A landscape with many valleys, sampled at points; each row gives a point and its height.
A ball rolls from a point to the lowest of its 5 nearest points, and stops where none of them is lower. Distance is the straight distance between rows; heights are no part of it.
j434: 23,25,-12,23,20,5,-15,29,15,-3,-12,3,-14,-11,-11,-8,7,-16,-13,-1,31,0,-28,-9,-3,-7,-16,3,-6,32,-22,-27,-12,-24,5,-20,50,-6,-31,12,-33,-3,-16,4,-21,6,9,-3,-20,-14,-6,-10  h=2.05
j105: -27,-23,9,-15,-20,-15,5,-36,-5,27,14,-6,12,13,28,15,-13,15,14,14,-27,-1,10,8,34,-9,2,-26,20,-19,37,22,9,13,-4,23,-46,-9,14,-9,25,-1,2,-5,8,-1,-15,5,16,-6,18,9  h=0.69
j295: 26,24,-2,1,-20,24,15,8,-23,-33,-12,-3,-31,-10,-31,-41,7,26,-6,-42,27,-16,-4,21,1,5,19,8,3,9,-26,-20,-5,-5,14,-4,-19,6,-4,7,-25,20,9,-3,18,-13,19,-3,-5,15,-54,32  h=1.49
j501: -5,0,5,-3,10,9,5,10,3,22,12,4,-6,0,11,9,-9,-2,-4,-2,-8,-17,14,0,-8,6,4,-39,19,3,-2,-2,18,10,17,10,-4,5,3,-15,0,18,27,5,4,-8,-8,-8,-1,18,17,6  h=0.39
j887: 28,46,-23,38,3,25,23,33,-21,-54,-7,-17,-10,-6,-34,-19,14,-1,-19,-10,31,19,2,13,-16,-8,-11,34,1,14,-10,-38,-17,-24,-5,27,12,-2,-6,10,-28,41,14,-3,14,-9,19,15,-29,16,-50,-9  h=2.02
j399: -33,-30,19,-13,-10,-35,-25,-38,4,24,1,3,8,6,31,13,12,15,17,28,-40,-1,16,1,14,-14,-16,-32,14,0,40,34,19,24,-16,19,-38,-8,15,-10,16,-4,-2,-8,-5,-9,-20,6,34,-7,38,0  h=0.58
j673: 25,22,-10,33,2,19,7,15,-28,-37,-13,-2,-24,-16,-19,-28,10,13,1,-22,37,4,-2,9,2,0,-7,34,14,10,-19,-21,-7,-9,12,9,6,8,13,3,-22,33,-6,1,8,-6,5,11,-18,-4,-51,-1  h=0.82
j166: 36,44,-18,18,10,2,-6,40,7,-35,-19,18,-16,-17,-46,-6,21,-18,-11,-9,26,8,-20,8,-10,3,-18,7,-10,27,-6,-31,3,-21,0,8,42,-20,-21,1,-30,13,2,-7,-10,26,14,4,-36,0,-25,4  h=1.79
j169: 6,1,-12,12,24,-5,-12,17,19,5,-11,-16,-10,-6,-6,14,8,-18,-11,21,22,9,-51,-9,2,2,4,3,-16,20,-19,-2,-10,-26,-7,-21,43,0,-17,17,-28,-12,-7,15,-5,3,16,-8,-12,-6,1,-18  h=2.61
j880: -2,1,22,-4,1,24,-2,-26,0,-22,-1,20,6,23,-9,-8,8,27,1,-47,-7,-16,43,-17,5,10,14,9,-3,-15,-9,-19,4,0,-5,12,-30,1,1,-14,35,13,-4,-9,18,2,10,-4,-2,15,-28,8  h=2.06
j314: 15,12,19,-6,-2,27,20,-20,-11,-3,-3,4,0,9,-22,-16,-8,14,-8,-44,-7,-2,20,-2,27,7,11,28,-21,6,-3,-31,1,2,-11,23,-14,-1,-14,3,-6,5,7,-8,4,-6,11,1,-2,16,-40,20  h=1.56
j945: -2,-27,34,-36,-8,21,16,-36,3,4,14,17,-1,25,25,-16,2,3,2,-9,21,-29,38,8,7,9,34,9,-9,-20,7,17,9,2,9,-14,-52,1,3,-5,36,4,1,-6,5,-13,-11,-21,2,-3,12,8  h=0.76
j807: 0,-13,39,-46,-23,19,14,-39,8,-9,9,28,-2,23,6,-19,7,10,-1,-11,19,-26,49,-5,-5,9,28,5,-8,-24,7,-3,8,6,14,-16,-45,4,11,-16,44,-4,-15,-17,-4,0,-6,-16,11,-6,14,24  h=0.18
j551: -21,-35,2,-5,9,-34,-24,-34,2,40,5,-16,6,-3,17,13,14,3,11,38,-36,8,10,-4,13,-18,-15,-6,7,-8,20,27,18,23,-8,6,-20,2,10,-8,25,-7,-10,-8,5,7,-24,14,36,5,42,6  h=2.11
j280: 17,30,-13,15,2,23,33,19,-26,-50,-3,-14,-27,2,-32,-23,17,30,-13,-32,38,-2,-4,4,-10,-7,14,22,9,11,-26,-25,-13,-29,14,12,-5,1,-6,-8,-47,25,19,-13,19,-9,9,-6,-20,15,-67,13  h=1.50
j506: 31,9,7,1,3,14,10,-13,-20,-14,-10,3,-13,-14,-22,-33,-14,4,2,-32,-5,-21,3,11,9,4,24,42,-11,17,-12,-7,13,9,6,20,-11,5,5,3,-10,7,4,-8,-4,-7,3,-4,-3,12,-21,17  h=1.20
j740: -26,-21,9,-13,1,-21,1,-39,5,34,18,-12,6,-4,20,12,1,6,12,16,-18,-2,-7,14,31,-20,-5,-31,11,-14,28,24,22,12,-1,18,-26,-12,20,-8,17,-7,10,1,1,-10,-18,4,34,-3,24,12  h=1.14
j360: -7,-7,32,-28,-15,24,3,-31,3,-13,0,22,-8,26,0,-19,12,23,3,-25,5,-23,51,-11,-5,11,29,-1,-3,-16,-11,-10,4,1,3,-5,-37,9,8,-17,45,6,-20,-14,17,1,12,-12,0,6,-22,16  h=2.18
j435: -14,-28,13,-4,-2,17,5,-38,4,3,18,-3,3,19,23,8,-17,1,6,-5,0,-12,23,4,23,0,27,-20,10,-24,9,8,6,-3,5,-2,-43,2,15,4,30,3,4,7,1,-1,-8,-4,-20,-1,-10,-7  h=0.20
j823: -10,-16,19,-3,3,20,-4,-27,6,-12,0,17,1,24,10,-5,0,11,3,-28,7,-21,42,-15,6,6,29,-2,1,-19,-9,-2,14,-4,5,-8,-39,11,0,-6,42,17,-18,-8,6,2,3,-7,-11,5,-19,-4  h=0.92
j548: 39,46,-24,27,10,23,26,28,-18,-50,-7,-13,-13,-14,-44,-23,8,-10,-18,-5,16,9,-6,17,-16,4,-11,31,-15,15,-5,-29,-11,-26,-5,24,17,-2,-4,12,-42,34,3,-1,5,-5,24,11,-34,22,-54,-9  h=0.31
j791: 25,12,-9,26,-4,14,1,14,-16,-20,-11,-1,-20,2,-13,-27,-1,13,12,-23,22,5,-10,10,6,3,8,41,0,14,-17,-18,-7,6,15,21,7,12,24,11,-7,11,-2,1,-13,0,5,5,-22,-7,-30,3  h=0.75
j860: -13,19,-43,26,-12,-13,-11,56,10,-12,-19,-5,-1,-8,6,-9,-3,-22,8,-10,-22,14,-70,28,-18,-12,0,13,8,-5,-28,16,-20,-28,-15,-38,63,-17,-32,2,-46,10,2,26,15,10,14,-10,-11,-32,-19,1  h=4.51
j16: -12,-35,8,-17,-11,17,5,-27,-5,22,18,-3,11,17,28,9,-11,12,7,6,0,-14,11,9,37,6,22,-9,14,-35,16,23,-2,6,8,2,-56,-1,10,8,33,-4,8,-1,13,0,-16,-7,-9,-2,5,-6  h=0.32
j451: 3,-1,-1,11,10,7,5,12,2,15,13,3,3,0,-1,0,-9,10,-10,4,-3,-7,11,-15,-14,13,1,-20,24,4,-6,9,7,6,12,16,-2,0,-2,-14,2,10,18,7,-3,0,-12,-5,-1,14,17,8  h=2.20
j474: -11,-42,-2,-13,4,-25,-5,-13,15,41,7,-19,13,-9,15,6,15,1,10,20,-18,16,4,-2,-3,-10,-20,2,-3,-9,15,15,18,21,-6,-2,-7,0,7,-13,28,-20,-5,-2,-6,-5,-23,24,40,-2,38,3  h=5.58
j341: -24,-46,12,-6,3,-34,-30,-21,6,38,9,-16,19,3,17,33,6,-9,13,44,-32,19,16,-13,-8,-8,-26,-2,9,-15,11,21,-3,33,-7,-10,-10,6,6,-22,26,-12,-11,-13,-1,14,-17,12,40,5,57,0  h=0.09
j78: 7,12,1,1,10,-1,3,14,-4,8,0,-2,-1,6,12,0,-10,6,-8,-1,6,8,4,-22,-17,19,9,-2,21,2,6,18,-10,-5,15,18,21,-3,-1,-12,-11,0,17,-15,-2,1,-7,-3,-10,11,17,-3  h=4.07
j100: -17,6,-8,-6,22,-21,6,-2,9,-8,-16,2,7,-5,4,22,1,2,-15,20,0,16,-22,-9,-11,-13,-2,-12,-11,2,21,32,-18,-5,-10,-8,19,-4,2,15,-24,-2,5,-10,13,-11,7,-2,-4,13,6,-19  h=2.82
j653: -47,-28,23,-5,-16,-37,-29,-29,-7,21,7,7,7,23,31,11,5,21,9,38,-50,-11,21,-11,15,-24,-11,-18,16,-3,40,34,21,34,-12,12,-42,1,13,-14,19,-10,2,-19,-2,-3,-11,10,44,1,39,-1  h=1.35
j894: -15,0,-37,2,15,-14,7,19,18,-5,-26,-9,-1,-1,-5,35,7,-21,9,10,-31,25,-38,9,2,-5,-30,5,-8,3,2,16,-19,-6,-15,-16,33,23,-40,-4,-21,-16,-6,14,1,6,12,26,3,-12,9,-3  h=3.17
j555: -10,32,-35,9,-8,-6,0,45,5,5,-10,-8,0,-14,6,-13,-21,-23,4,7,-28,3,-69,25,-22,-14,-4,14,-10,2,-21,7,-21,-23,-17,-33,55,-6,-29,2,-46,-11,-8,21,-5,5,19,-12,-9,-34,-5,4  h=3.60
j76: 9,5,17,-1,0,18,10,-21,-13,-9,-9,2,-1,14,-9,0,-3,5,-6,-39,-15,-15,41,-24,15,3,17,13,-6,4,-6,-19,9,7,-12,22,-22,-4,-6,-1,22,6,-5,-11,9,2,4,5,-6,17,-24,3  h=0.66
j676: -8,-17,-14,-6,-4,-27,8,14,7,34,6,-9,18,-20,20,-14,-7,11,-11,17,-9,14,-9,-5,-19,-2,-16,-19,7,-14,24,9,6,8,11,-10,2,10,-1,7,8,-15,-11,6,-6,-19,-10,19,20,-8,11,-5  h=0.84
j790: 23,41,-18,24,16,-1,-18,38,6,-32,-9,23,-18,-12,-45,-5,19,-10,-18,-9,30,3,-21,4,-9,6,-17,2,-2,27,-12,-27,-5,-19,0,3,41,-20,-6,-4,-35,8,-4,5,-13,21,14,5,-26,-3,-17,1  h=1.69
j30: -10,-21,11,2,-2,18,3,-26,-6,2,21,-7,10,7,17,7,-14,-1,3,-8,-2,-20,35,-9,18,-5,24,-14,5,-7,-8,1,22,6,4,-6,-34,3,14,-6,35,13,1,8,-2,2,-8,-7,-7,4,-9,-15  h=0.21
j180: -11,-32,-13,-8,-3,-32,-15,3,8,37,12,-23,24,-15,22,5,-2,-5,10,20,-14,16,-5,-3,-19,-8,-31,-13,-10,-15,19,9,14,12,4,-5,8,0,1,7,20,-25,-14,-8,-13,-1,-12,20,33,-16,26,-2  h=5.05
j148: 24,10,11,5,2,12,1,3,-25,-11,-6,4,-5,-5,-20,-14,-11,-6,6,-7,8,-3,-3,-5,9,17,15,32,4,16,-12,5,-5,9,7,21,-1,8,12,4,-6,8,21,-5,-9,6,-11,-9,-9,5,-1,3  h=2.90
j403: 37,47,-24,23,9,4,5,36,-7,-41,-15,8,-11,-13,-52,-7,21,-12,-14,-9,18,5,-15,15,-7,13,-17,12,-6,20,-5,-29,-3,-11,-3,25,27,-20,-1,4,-36,20,11,-1,0,18,15,11,-34,15,-32,-8  h=2.01
j528: 31,48,-24,33,2,12,-5,30,-9,-39,-4,15,-18,-16,-42,2,18,-12,-4,-2,25,-5,-11,14,-13,6,-21,11,1,16,-16,-39,4,-4,-9,13,39,-14,4,3,-24,20,-3,2,-4,18,13,6,-25,2,-29,-11  h=1.54
j533: 3,10,-23,12,11,-1,-6,26,14,8,-11,-21,-9,-7,-3,9,-11,-11,-5,21,-2,15,-46,-2,3,-6,-9,1,-21,18,-17,-12,-18,-26,1,-33,42,7,-24,16,-37,-21,-18,13,-11,5,20,0,-14,-14,4,-1  h=3.14
j818: -7,4,-10,-6,22,-17,-6,11,10,-10,-20,2,5,1,4,27,19,-6,-7,22,-3,17,-30,-12,-13,-7,-13,-5,-16,1,8,21,-18,3,-6,-14,25,-4,-5,10,-20,-11,1,9,19,-3,7,4,-9,9,11,-15  h=3.32
j38: -1,-25,36,-33,-11,19,12,-45,8,-5,5,12,1,22,19,-11,5,15,1,-13,15,-23,38,-1,4,9,37,5,-5,-21,8,11,9,5,9,-15,-49,2,7,-7,45,-2,-3,-5,10,-9,-4,-12,2,4,3,4  h=0.74
j411: 15,12,4,6,9,3,3,10,-2,11,3,5,-2,-2,0,14,-11,7,0,0,3,7,8,-21,-4,25,8,1,19,11,-7,14,-5,3,14,23,15,6,2,-15,-7,8,17,-9,-8,0,-14,-16,-12,16,15,-7  h=5.00
j973: -10,-25,3,-8,12,-20,6,-19,21,38,13,-5,8,-18,12,-2,3,2,3,12,-7,4,-8,8,1,-10,-9,-38,13,-9,15,5,28,7,24,8,-10,-5,14,-5,14,7,1,4,-6,-16,-29,8,21,0,22,11  h=1.13
j777: 8,22,1,10,-2,13,-6,-3,-7,-18,1,5,3,-5,-3,-4,-7,2,15,-12,20,15,-18,-10,-4,6,5,23,3,18,9,-4,-12,-3,9,22,24,-1,28,2,-14,4,15,-9,-24,1,7,-14,-7,-3,-5,-6  h=1.97
j176: -8,-37,-9,-4,12,-29,-2,-17,26,37,9,-14,13,-16,25,-4,8,3,5,15,-16,9,-2,4,1,-4,-14,-20,5,-22,7,10,22,12,4,4,-7,1,8,3,21,-8,-6,8,-5,-9,-17,17,28,-1,23,8  h=0.67
j735: -7,3,-17,0,5,-29,6,15,-1,4,-2,0,14,-3,17,5,-8,17,-23,19,-3,19,-10,-16,-24,-4,-13,-26,10,3,9,17,-9,4,-7,-6,20,-3,9,8,-4,-9,-4,-6,9,-14,4,8,4,1,11,-20  h=0.81
j424: 19,8,19,-2,6,14,10,-12,-23,-7,-10,10,3,2,-13,-8,-7,-7,-13,-25,-13,-16,28,-1,15,-5,26,26,-7,12,-13,-13,14,15,-9,21,-18,1,-8,2,3,3,15,-2,-1,-9,0,0,-1,24,-6,7  h=1.98
j657: 4,25,4,6,8,-5,-2,6,1,-7,3,4,5,-1,4,6,-11,7,1,-5,21,21,-13,-16,-10,18,9,19,7,12,6,12,-21,-5,2,17,23,-3,6,-1,-22,-2,17,-15,-8,-7,-2,-14,-10,5,12,-13  h=4.01
j66: -3,-3,23,-31,-24,21,15,-26,0,-14,0,26,-9,24,-6,-30,19,17,4,-19,7,-21,47,-7,0,16,16,-7,-14,-25,-6,-21,5,8,7,-7,-36,15,14,-13,43,3,-21,-18,7,-3,7,-23,1,8,-12,25  h=2.22
j43: -14,-33,5,-10,-4,-36,-22,-19,6,47,11,-23,16,2,18,25,11,-8,10,26,-25,19,7,-11,-8,-11,-28,2,-3,-15,23,15,4,27,-6,-11,3,-1,2,-14,37,-20,-12,-13,5,11,-18,21,39,-6,53,4  h=4.02
j513: -9,-14,-22,-15,-14,-39,-10,25,2,6,1,0,20,-8,12,0,-2,2,-3,21,-16,16,-7,4,-24,-4,-28,-27,-7,-13,15,17,1,17,-5,-26,4,4,5,11,2,-33,-12,-3,0,-5,6,20,21,-10,19,-10  h=1.37
j802: 16,8,1,3,9,12,0,10,-13,8,2,7,-6,0,-3,6,-11,-13,-4,-9,-5,-13,12,-7,-3,15,11,-9,11,12,-14,3,12,3,11,23,3,6,9,-15,5,0,26,-5,-10,5,-15,-9,-12,20,16,5  h=4.77
j505: 5,24,-3,1,7,-11,1,-3,16,-9,-11,-3,3,-3,7,16,-1,-9,-9,10,19,12,-31,-13,-10,-5,13,8,-12,20,12,4,-14,0,-12,2,26,-11,9,12,-19,-3,3,-4,0,-5,11,-9,2,2,14,-24  h=2.91
j266: 13,24,-8,21,18,-4,-18,13,27,-8,-1,11,-6,-17,-9,8,7,-16,-5,4,29,0,-38,-6,-6,1,5,0,-16,33,-21,-15,-1,-17,1,-7,35,-14,-9,15,-25,-3,-11,8,-15,3,18,-9,-11,-11,-3,-18  h=1.90
j805: 25,23,-17,33,4,22,20,22,-24,-49,-4,-14,-25,-7,-23,-28,18,22,-3,-31,25,8,2,16,-2,-6,4,25,9,8,-24,-28,-3,-24,12,14,6,2,4,5,-28,37,-1,-4,18,-6,9,11,-19,9,-61,5  h=1.12
j9: -10,-15,-17,-16,-24,-33,-23,18,1,-2,5,2,22,-4,11,7,8,-15,16,15,-27,15,-18,15,-29,-2,-18,-13,-10,-15,17,16,3,24,-12,-27,1,5,-3,8,6,-43,-6,8,-14,11,8,4,38,-25,29,-4  h=1.99
j526: 39,14,12,8,-12,12,2,4,-29,-16,-12,2,-13,-10,-24,-31,0,11,4,-27,11,-5,-1,13,10,6,15,39,-5,13,-21,-5,9,5,17,16,-4,14,12,11,-11,7,2,-5,-5,-12,7,-4,-14,8,-26,15  h=0.93
j993: 24,34,-30,37,-2,17,7,21,-17,-43,-6,5,-13,-18,-26,-11,8,-6,-8,-9,29,6,-1,10,-14,4,-16,24,3,14,-13,-41,3,-13,-9,19,26,-6,19,10,-22,32,0,0,5,-6,17,14,-22,1,-45,-7  h=1.16
j247: -6,-36,48,-36,-8,17,25,-29,-1,19,16,10,21,20,23,-3,-8,11,-13,14,-1,-28,36,9,21,14,30,10,7,-32,10,29,7,0,-4,-4,-58,1,3,-3,30,-5,1,-5,20,-15,-21,-10,9,13,23,4  h=0.48
j62: -7,-27,23,-5,-2,19,0,-28,8,-3,6,5,5,27,16,-5,-7,6,-3,-18,16,-27,36,-10,4,5,36,3,8,-21,-3,-4,6,-1,9,-11,-43,15,6,-3,46,9,-5,-5,4,0,5,1,-15,-3,-14,-5  h=0.45
j612: -9,-19,-7,1,11,-8,4,-9,17,37,20,0,2,-9,11,1,-2,4,-4,11,-7,-8,6,8,-4,3,-4,-43,12,-7,13,13,25,4,13,3,-9,-4,6,-3,4,7,10,17,2,-8,-17,-2,15,4,13,11  h=0.44
j150: -3,-5,17,-1,2,20,0,-26,-2,-12,0,7,4,23,-1,-4,-5,15,1,-36,5,-22,47,-23,0,-5,22,3,5,-4,-8,-20,2,-5,-12,10,-28,4,-5,-9,36,17,-5,-6,6,5,8,6,-9,4,-23,-1  h=1.36
j346: -14,-22,-9,-22,-19,-35,-22,-10,-3,37,10,-19,30,-6,22,26,-8,-22,19,25,-21,24,-1,8,-19,-5,-27,2,-4,-12,23,3,3,25,-10,-25,7,-5,-4,-14,26,-39,-15,-3,-12,9,-3,15,35,-15,46,-7  h=6.48
j35: -18,-16,8,-8,-6,5,8,-35,5,22,22,-9,4,3,21,11,-13,6,13,10,-12,-2,10,18,25,-14,2,-35,9,-10,27,7,17,12,3,10,-32,-7,17,-5,22,1,8,10,0,-2,-17,-3,14,7,11,6  h=0.30
j172: -45,-54,13,-11,-8,-38,-37,-13,10,30,15,-1,16,19,29,39,13,-7,21,56,-35,2,29,-4,-12,-16,-17,-25,18,-11,21,29,16,40,2,-20,-26,18,13,-20,27,-14,-9,-4,6,8,-27,-2,41,3,53,1  h=1.33
j564: 0,40,-21,15,5,12,-4,44,-6,-22,-13,12,-2,-13,-21,-19,-2,-31,-14,8,11,9,-33,-12,-32,-13,-15,24,-3,22,-31,-4,-21,-24,-15,-39,60,-17,-26,6,-58,-5,-12,7,-13,10,6,-9,-32,-26,-9,-17  h=0.54
j88: 7,10,21,7,9,21,-3,-9,-18,1,5,7,2,8,-5,1,-5,-11,-8,-14,-8,-22,27,-13,3,4,13,-1,8,11,-23,-11,6,5,-11,25,-22,3,1,-2,13,15,18,-1,0,-5,1,-2,-7,23,11,-1  h=2.72
j756: -17,-7,-20,-16,-3,-30,-8,21,1,-11,-18,4,10,-3,10,10,11,4,-10,18,-15,12,-21,-2,-23,-6,-26,-30,3,-14,8,27,-6,10,-15,-21,11,7,-2,14,-9,-26,-10,1,10,-4,3,7,2,-5,13,-21  h=1.52
j570: -20,-13,7,0,-1,11,9,-30,5,12,28,-8,3,0,21,14,-19,-6,7,3,-12,-13,15,7,20,-10,12,-36,5,-9,5,0,18,4,10,7,-31,-2,16,3,22,6,14,12,-4,-8,-11,-5,0,6,3,-7  h=0.14
j267: -11,36,-38,16,-5,6,3,54,4,-8,-7,4,0,-17,-7,-10,-16,-33,-3,15,-11,2,-57,21,-19,-8,-11,9,-9,7,-31,6,-24,-22,-16,-46,57,-15,-27,-5,-55,-10,-3,25,-1,10,2,-13,-16,-26,-13,-4  h=0.33
j628: 21,19,-11,30,0,19,-6,7,-16,-33,-2,0,-19,-9,-16,-25,2,11,12,-15,20,14,-4,7,-3,6,0,28,4,11,-15,-22,-3,-2,3,19,16,4,19,6,-1,24,-8,5,-8,-5,10,0,-17,-7,-28,-17  h=0.65
j471: 0,32,-23,15,-7,7,-3,48,-6,-13,-10,1,-7,-11,-12,-13,-16,-29,-14,28,1,3,-48,0,-13,-16,-9,10,-5,10,-34,-4,-32,-30,-16,-50,57,-15,-27,20,-47,-14,-5,12,-4,10,4,-13,-20,-25,-10,-11  h=3.12
j211: -40,-35,14,-8,0,-39,-39,-24,2,31,15,-3,13,13,25,28,19,5,20,51,-34,-2,28,-10,-8,-16,-24,-14,14,-4,10,29,16,32,-14,-3,-29,4,12,-9,19,-7,-7,-12,5,6,-24,4,37,2,55,3  h=1.29
j669: -37,-26,18,-23,-21,-19,-13,-16,6,33,12,8,19,23,32,8,-10,27,9,16,-41,-9,28,2,35,9,-4,-30,25,-26,40,32,3,18,-3,24,-50,-4,-3,-15,29,4,12,-7,4,3,-14,13,20,3,24,-1  h=1.91
j26: 0,22,-29,6,-4,-1,8,37,16,11,-2,-15,0,-12,3,-1,-15,-33,-1,12,-38,4,-71,27,-13,-3,-5,11,-19,6,-18,2,-17,-18,-11,-26,50,-1,-22,2,-33,-12,-11,21,-8,2,24,-1,-1,-24,1,9  h=3.31
j163: 4,-32,73,-56,-11,13,19,-47,5,14,6,4,5,24,-3,6,22,23,-9,-2,10,-16,85,-25,31,16,-3,-9,-10,-30,8,-20,-14,1,18,17,-41,8,5,2,46,-5,8,-2,4,2,-19,-9,12,3,12,29  h=1.23
j651: -17,-22,-30,-11,-9,-34,-19,29,14,-6,-11,7,11,-6,10,20,11,-12,17,19,-28,17,-19,10,-13,-11,-28,-24,4,-8,10,23,-10,18,-13,-33,16,7,-20,3,6,-35,-1,13,8,15,11,5,21,-19,19,-7  h=1.82
j992: -3,8,-27,7,4,-1,17,27,12,14,-11,-13,-4,-3,4,15,-11,-29,9,6,-28,20,-57,7,-3,-6,-21,1,-24,11,-4,-1,-20,-17,-9,-21,49,10,-27,-1,-37,-17,-9,14,-5,4,20,11,1,-14,6,7  h=3.26
j375: -21,-14,-28,1,13,-20,-6,27,17,-8,-24,4,2,0,-4,32,10,-18,11,8,-31,24,-33,-1,3,-11,-30,-18,-3,-4,3,21,-16,0,-20,-22,24,11,-23,0,-15,-21,-7,12,15,17,9,13,11,-8,6,-5  h=2.74
j939: 17,30,-16,31,6,25,29,20,-17,-44,-1,-27,-26,0,-36,-16,9,9,-10,-34,30,10,0,7,-16,-4,8,39,7,21,-13,-29,-5,-31,1,22,11,3,-15,1,-36,38,10,-5,13,-13,16,10,-18,18,-66,-5  h=1.39
j558: 22,32,-14,23,16,-2,-20,21,8,-28,-18,22,-16,-16,-25,9,15,-18,1,-5,36,-5,-21,2,-9,1,-9,0,-7,29,-18,-31,-1,-18,0,-1,40,-20,-11,8,-17,11,-11,13,-21,14,13,-1,-13,-6,-13,-11  h=1.75
j128: -11,-4,-22,10,19,-18,0,15,10,-3,-27,-7,2,-4,-5,27,1,-14,-4,18,-4,17,-44,-6,1,-9,-20,-9,-18,1,2,20,-18,-2,-13,-21,22,9,-14,10,-25,-20,-5,10,21,2,1,5,-3,8,13,-9  h=3.67
j753: -1,-29,75,-55,-15,14,24,-51,0,18,16,7,6,23,5,7,5,2,-5,-13,8,-14,80,-13,28,8,7,-6,-7,-15,14,-10,-7,-6,6,4,-45,2,-4,-8,37,-2,-1,-9,4,-16,-15,-15,17,-5,23,23  h=1.24
j75: -8,2,-22,10,14,-4,6,21,11,14,-14,-22,-6,-2,-8,24,0,-26,2,19,-16,17,-50,-7,5,0,-19,7,-18,3,5,0,-25,-14,-8,-16,32,13,-22,7,-26,-20,-7,21,-3,5,8,13,-1,-11,7,1  h=3.18
j819: 14,16,-3,12,22,-5,-16,-5,14,-13,0,2,-4,-12,-3,8,9,-7,0,3,36,10,-34,-1,-4,-6,13,7,-12,34,2,-12,-7,-9,-7,7,31,-14,12,8,-12,0,-7,4,-25,-6,12,-16,-3,-12,5,-8  h=2.00
j431: 2,-17,50,-60,-23,34,21,-43,-10,-2,2,14,-11,17,-5,-24,12,13,1,-19,17,-19,69,-14,14,15,2,-3,-19,-18,13,-20,-1,5,16,-2,-41,19,13,-13,46,-2,-5,-8,-7,-7,0,-20,6,-9,11,28  h=0.87
j355: -4,0,-8,4,7,-17,6,21,8,28,10,-1,11,-14,18,-3,-10,14,-8,6,6,13,2,-15,-27,10,-4,-25,23,-6,12,15,9,-4,12,-1,21,-1,-2,-7,-2,6,1,-5,8,-8,-7,9,7,5,13,-6  h=0.28
j870: 9,13,7,13,8,14,2,14,-15,-3,1,7,-5,3,-6,6,-11,-2,5,-12,9,5,-5,-16,-5,17,10,19,9,15,-7,5,-3,1,12,29,14,3,6,-7,-5,6,22,-13,-10,4,-13,-16,-9,8,17,-4  h=5.19
j644: 17,36,-14,24,18,-2,-14,38,10,-22,-19,11,-10,-10,-22,-17,7,-20,-20,-1,25,4,-15,-18,-10,-5,-19,16,-1,29,-18,-12,-4,-27,5,-28,58,-8,-34,9,-42,-11,-11,-6,-27,17,11,-1,-34,-12,-20,-6  h=1.76
j692: -27,-22,8,-17,-16,5,11,-33,-3,33,20,-11,5,4,19,16,-19,9,9,8,-12,-7,17,12,38,-4,11,-27,6,-23,31,16,8,7,-3,7,-46,-5,23,4,21,-10,11,4,0,3,-13,2,8,2,0,4  h=0.29
j914: -24,-10,-2,-1,4,1,8,-12,7,18,20,1,0,-4,6,10,-12,-3,0,2,2,-16,6,5,2,4,12,-54,3,-9,6,0,18,6,15,9,-22,7,18,-5,8,16,16,12,5,-9,-16,-9,-1,11,15,6  h=0.22
j799: -23,-38,17,-23,-16,7,10,-29,-4,30,19,-2,14,19,29,12,-18,9,6,9,-4,-16,19,14,33,20,22,-3,14,-40,25,38,3,9,5,11,-54,-1,13,1,34,-2,15,-5,21,4,-29,-6,-1,9,8,-2  h=0.47
j755: 29,12,20,-11,-13,24,18,-16,-24,-12,-6,3,-13,-3,-32,-31,-15,27,-8,-48,5,-8,15,16,22,3,20,20,-27,15,-9,-34,4,9,3,14,-23,-2,-11,10,-13,1,3,-12,9,-12,19,-2,2,13,-49,24  h=1.38
j617: 25,8,-1,23,-5,7,0,4,-17,-19,-4,0,-5,-8,-11,-12,-11,6,15,-12,26,3,-8,3,2,12,14,31,-2,14,-16,-10,-3,4,12,17,18,5,22,13,-3,6,2,-5,-16,8,-3,-4,-16,-2,-14,-3  h=0.91
j552: 20,30,-15,16,7,8,-21,10,16,-25,7,15,-9,-15,-10,5,6,-7,12,-3,36,9,-31,-3,-4,1,8,11,-10,20,-10,-26,0,-16,0,14,30,-15,21,10,-12,12,-10,9,-19,7,15,-14,-8,-13,-9,-18  h=1.80
j51: -5,-6,13,11,4,17,-2,-20,-7,3,7,0,4,12,12,12,-15,-1,-9,-25,-10,-23,45,-10,8,-2,15,-6,4,6,-12,-9,14,4,-7,5,-26,5,0,1,25,10,-2,0,2,-1,0,0,-7,12,-6,-16  h=0.78
j812: -2,-22,-12,-18,-23,-32,-16,7,7,21,6,-17,26,-11,17,18,-7,-12,13,19,-21,10,-13,10,-23,-7,-12,-9,-6,-15,26,9,4,26,-12,-26,2,-9,0,0,21,-40,-10,4,-18,11,-6,9,30,-19,42,-3  h=4.18
j201: -29,-31,28,-22,-18,-4,1,-23,1,33,13,1,18,24,24,6,-15,21,5,11,-24,-14,15,13,35,24,4,-18,17,-48,20,31,1,11,2,22,-58,1,7,-9,32,-6,17,-4,23,5,-14,-4,9,5,20,1  h=1.07
j380: 33,13,4,3,-14,10,11,4,-16,-21,-10,2,-18,-10,-22,-40,1,28,-3,-42,18,-11,-6,24,5,1,20,29,-14,12,-22,-20,7,-4,17,7,-9,10,5,9,-13,12,-1,-1,2,-18,19,-8,-2,13,-38,16  h=1.02
j273: 5,20,-20,20,16,7,-11,36,14,7,-12,-8,-10,-16,-7,-2,-10,-14,-16,20,18,10,-38,-9,-2,-8,-9,4,-12,23,-26,-19,-16,-21,-1,-36,51,-4,-28,19,-32,-20,-14,14,-17,9,12,-2,-16,-16,-8,-6  h=2.88

Call two points neighbours if one is among the 5 nearest of the other. Go from one point of each pair to the other, from neighbour to neighbour, staying as low as possible. Name the highest point that can't be avoided.
j341 and j355 | j211
j628 and j341 | j314
j267 and j548 | j644
j355 and j76 | j51
j570 and j355 | j612
j399 and j807 | j38
j399 and j355 | j105
j548 and j628 | j805
